A landscape with many valleys, sampled at points; each row gives a point and its height.
A ball rolls from a point to the lowest of its 2 nearest points, and stops where none of them is lower. Distance is the straight distance between rows; heights are no part of it.
(758): [100 115  70 124  67  83 133 139 108  96 127  97  66  53  95 131 114  88
 112 108]  (h 204)
(96): [111  80 108 122 142  85  94 116 111  97  86  90  98  66  93 114  72  86
  83 101]  (h 195)
(716): [103  92 103  86 107 108  67  71  79 123 150  92 113  74 122  78 121 156
  93 148]  (h 565)
(326): [ 90  92 116 125 127 116  75  65  52 134 118 104 107  94 123 110  89 122
  99 128]  (h 553)
(892): [ 99  86 145  62  69 131  69  82  72 102  82 141 101 115  85 123 125  51
 105  83]  (h 224)
(925): [ 79 112  79  83  75 101 129  92 122 105 134  67 102  94  50  78 112  71
 131  91]  (h 557)
(667): [ 91 112  79 131  67  98 132 126 107 109 138  81  79  63  79 124 111  79
 144 108]  (h 230)
(210): [119  98  90  83  87  84 128 133 162  47  80 112  70 109  77 101  99  70
 105  58]  (h 538)
(658): [ 70  96 118 132 123 107  95  62  54 149  88 106 115 131 115 109  79 102
  98  80]  (h 520)
(118): [128  74 126 109  96 127  71 122  89 112  76 121 106  67  75 115  92  67
 114 120]  (h 131)
(215): [136  82  93 107 119 109  78 121 112  98  93  85 105  55  85  85  72 113
  90 150]  (h 88)
(423): [111 129  83  39  91 112  73  91  99  82 141  82  82  65  79 119 146  71
  96 140]  (h 252)
(700): [101 118  84  56 134  83  89  77 112  52  87  96 109 112 103 100 117 101
  67 105]  (h 217)
(636): [ 98  91  80  92 152  81 122 116 146  51  84  99  74  69  71  91 100  61
  87  79]  (h 156)
(159): [108  91  92 137 116 106  88 111  86 132 101  77 117  75 105  74  80 136
 108 130]  (h 460)
(89): [122  98 100 140  59 131  78 143  93 134  86 114 104  95 132 103 105 113
 131 104]  (h 313)
(726): [106  97 137  48  89 120  74  76  85 101  89 117  90 119  96 127 120  46
  95  87]  (h 248)
(69): [ 95 129  68 117  77  77 126 106  95  84  96 114 108 143 141  86 107 166
  86  95]  (h 416)
(710): [ 77 126  48 144 119  57 139 102  86 101 116 105  91  86 127 132 116 116
  79 106]  (h 461)
(950): [ 78 113 109 130 108 114  95  80  53 136 127  93 101  98 118 125  94 110
 126 121]  (h 543)
(318): [127  97 104  84  79  82 118 134 153  45  68 120  90 116  93 117  97  94
 103  72]  (h 532)
(11): [119 102  84 118  80  84 115 142 121  80 105 101  74  73  96 132 101  92
  99 108]  (h 170)
(493): [131  70 107 112 113 130  66 117  98 108 104  89  96  49  90  90  79 108
 110 165]  (h 36)
(558): [ 99  82 112 113  72 132 104 116 112 122  97  95 118  96  55  81 103  64
 148  94]  (h 370)
(851): [108 101  65 138 110  93 100 127 100 112  98  81 110  81 120  73  86 154
  88 124]  (h 446)
(265): [114  84 152  77  75 135  60  99  71  95  76 151 109  91  85 121 117  53
  97 100]  (h 201)
(340): [ 78 101 108 107 117 103 102  66  72 131  99  90 122 126 103  89  76 115
  94  83]  (h 506)
(477): [ 99  95 127  97 121  94  74  97  80  94  86 120 105 122 132 134  87 107
  73  97]  (h 616)
(798): [ 79 104  92 118 107  96 121  91  99 120 114  82  89  78  75 114  97  56
 121  86]  (h 241)
(231): [ 94 130  73  98 111  74 107  87  87  67  99 109 100 119 138 127 109 116
  74 103]  (h 492)
(413): [118  56 137  68 118 115  71  97 115  90  43 125 129 117  65  87  80  59
  80  81]  (h 269)
(333): [113 106  91  58  84 110  90 104 115  81 124  87  79  62  70 116 115  62
 103 128]  (h 234)
(661): [ 83 115 108  59  77 127  96  80  82 108 148  92  98 109  75 106 119  61
 143 121]  (h 567)
(163): [ 71 119  95  72  71 120 125  83 105 107 141  73 109 111  54  87 116  65
 151 110]  (h 561)
(175): [ 80 128  88 111  63  84 133  89  82 114 111  90 101 133 110  93 104 120
 100  72]  (h 355)
(995): [ 83 102 139  99 114  99  79  77  80  97  73 132 112 158 155 135  86 124
  78  76]  (h 609)
(415): [ 83 116 116  31  93  98  90  55  93  86 113 103 104 147 116  77 119 108
  73  79]  (h 142)
(44): [ 76 117  96 136  77  87 125 103  78 125  92 102 105 137 128 120  92 120
  96  67]  (h 375)
(835): [ 87 114  62 147  93  71 132 113  94 108 113  94  93  87 108 105  97 120
  98 101]  (h 447)
(97): [115  65 127 106 130 119  78  96  98 114  68 100 120  87  66  89  77  73
 101  99]  (h 194)
(979): [ 86 107  99 100  74 101 122  93 103 115  91  88 107 132  83  83  87 103
 109  67]  (h 330)
(402): [118 105  97 139  49 103 107 155 105 124  90 103  90  84 117 119 106 110
 122 100]  (h 285)
(890): [ 86  84 146  87  97 102  76  68  67 117 100 132 103 143 161 127 107 125
  80  85]  (h 604)
(854): [ 97  92 110 110 124 114  68  69  63 120 137  97 108  83 127  96  92 143
  87 144]  (h 559)
(618): [122 113  90  86  97  86  98 111 122  36  85 120  96 115 122 129  98 126
  94 112]  (h 513)
(440): [102  84 134  52  82 141  77  77  84 101 151 108  94  98  86 105 124  77
 137 142]  (h 572)
(737): [ 95 107  91 142  57 109 123 135 105 129 117  84  89  77  97 122 110  94
 143 102]  (h 254)
(48): [ 92 122  86 100  90  82 120  91  95  92  94  95 117 149 124  69  90 153
  82  85]  (h 400)
(431): [ 87 104 133  65  84  96  78  61  74 103 124 121  88 140 157 124 117 117
  86  96]  (h 598)
(536): [ 90  86 114 109 140  99  87  66  75 125  94  85 122 112 106  74  71 122
  78 103]  (h 490)
(281): [ 92 119 110  66  75  93  95  69  77 103 138 106  91 127 146 109 118 138
  84 103]  (h 592)
(802): [ 93  88  98 108 170  73 110 117 135  62  82  95  71  58  86 119 103  59
  78  99]  (h 127)
(772): [ 72 106  89 111 115  87 122  81 102 115 109  77  98  95  71  94  92  80
 100  75]  (h 265)
(782): [ 75 138  63 106 123  61 120  92  89  77  95  94  88 101 133 138 137  91
  69 116]  (h 481)
(7): [115  83 112  90  66 125  97 117 119 112  78  88 111 115  75  60  92  99
 119  84]  (h 332)
(978): [113 102 122  32 155 100  57  67 113  47  81  97 106 108 113  97 110  87
  60 116]  (h 178)
(634): [113 131  80  91 101  78  87  97 102  44  97 132  96 120 151 142 120 140
  82 120]  (h 503)
(770): [ 95  89  81 131 159  73 108 121 122  67  87 100  80  66 100 121  84  89
  80 104]  (h 158)
(486): [124  94  87  59 103  97  94 107 136  72 105  87  93  75  62  92  97  71
  89 116]  (h 211)
(296): [127  76 138  88  96 122  60 110  80 101  80 134 101  82 100 131 105  71
  97 119]  (h 171)
(698): [ 95 101  73 143 109  79 145 132 117  96 109  99  65  59  87 104  89  92
 107  82]  (h 219)
(446): [ 94 121  93  63  71  95  97  68  83 105 145 103 106 121 130  71 124 156
  86 109]  (h 586)
(352): [101 103 101 120  93  95 109 118 100 111 105  90  85  75  94 133  97  72
 106  90]  (h 212)
(582): [ 81 106 110 145  88 103 113 101  86 149  79 103 117 133 116  92  88 112
 107  64]  (h 380)
(987): [101  82 121 110  69 139  86 118  97 126  77 115 124 109  73  74 113  83
 140  93]  (h 356)
(55): [125  58 126  80 120 115  78  94 122  97  69 100 118  98  63  74  74  74
  91  98]  (h 232)
(958): [113  68 121 124 137 104  84 111 101 112  66 110 114  82  91 111  73  79
  88  98]  (h 228)
(482): [ 72 130  54 118 131  59 133  99 100  97 104 101  76  83 115 132 146  80
  86 107]  (h 472)
(974): [ 99 111 108  38  91 104  87  64  96  89 117  96  95 121 100  87 105  96
  84 100]  (h 185)
(504): [105  85 103 108 141 112  80  87  87 116 101  84 123  86 100  66  68 134
  81 128]  (h 475)
(88): [ 95 101 105 118 100  91 102 105  92 105  80  96 113 141 126  80  74 145
  90  85]  (h 382)
(388): [ 88 106  63 120  90  80 142 101 118 116 102  76 109  97  68  49  97 117
 115  83]  (h 272)
(779): [ 97 114  81  80  86 100  95  79  82 117 138  91 120 116 124  49 120 174
  88 114]  (h 580)
(166): [ 88 101  68 149 138  66 134 130 117  85 104 109  72  65 105 119  87  95
  87  83]  (h 192)
(134): [100  95 104  93  93 110  71  79  87 127 135  84 117 107 138  47 109 163
 114 129]  (h 573)
(764): [ 88 104  62 134  93  82 157 119 129 108 113  96  78  81  72  70  95 105
 116  66]  (h 247)
(813): [115  90 116 126  70 128  75 132  94 132  74 117 114 113 133  83  95 124
 111  97]  (h 336)
(768): [112  98  84  72 130  77 106 118 140  47  81  96  89  77  80 103 105  79
  82 103]  (h 182)
(410): [ 95  96  90  84  94  97 124  91 131  99 112  70  99  92  42  69  96  64
 115  72]  (h 552)
(467): [102  98 109 128  89 112  97 107  85 134  78  97 114 125 122  84  82 128
 105  87]  (h 361)
(733): [115  76 124  79  78 126 102 101 127 108  87  91 103  97  41  80  99  50
 128  82]  (h 385)
(438): [135 102 106  99  72  91  96 140 139  41  65 126 100 127 115 132  94 122
 104  89]  (h 523)
(363): [ 91 117 106  61 161  86  82  70 108  48  63  94 107 119 105 108 114  89
  71 104]  (h 213)
(271): [ 67 104 119 134  99 120  96  72  48 151 111 112 115 120 115 119 104 110
 127  97]  (h 533)
(145): [114  84  96  98  96  89 137 136 152  73  88 106  76  93  61  83  90  73
 110  44]  (h 544)
(651): [134  66 123 112 107 135  65 113  88 109 103 103 104  60  75 104  88  82
 121 153]  (h 83)
(767): [ 97  91  84  82 111  89 134 106 147  79  95  88  85  91  55  71  92  64
 100  52]  (h 547)
(930): [ 94 109 119  58  94 110  88  66  88 103  97  96  97 121 103 109 109  72
  91  89]  (h 221)
(801): [103 119  60 133  82  76 123 122  99  97  98  99 107 114 131  76  97 155
  89 114]  (h 431)
(787): [105 101  81 104  80 102 110 108 111 112  97  78 112 115  90  52  85 117
 109  93]  (h 302)

For each start below, name the point where the ball stops.
(854) -> (467)
(813) -> (11)
(764) -> (802)
(536) -> (467)
(892) -> (493)
(333) -> (802)
(423) -> (802)
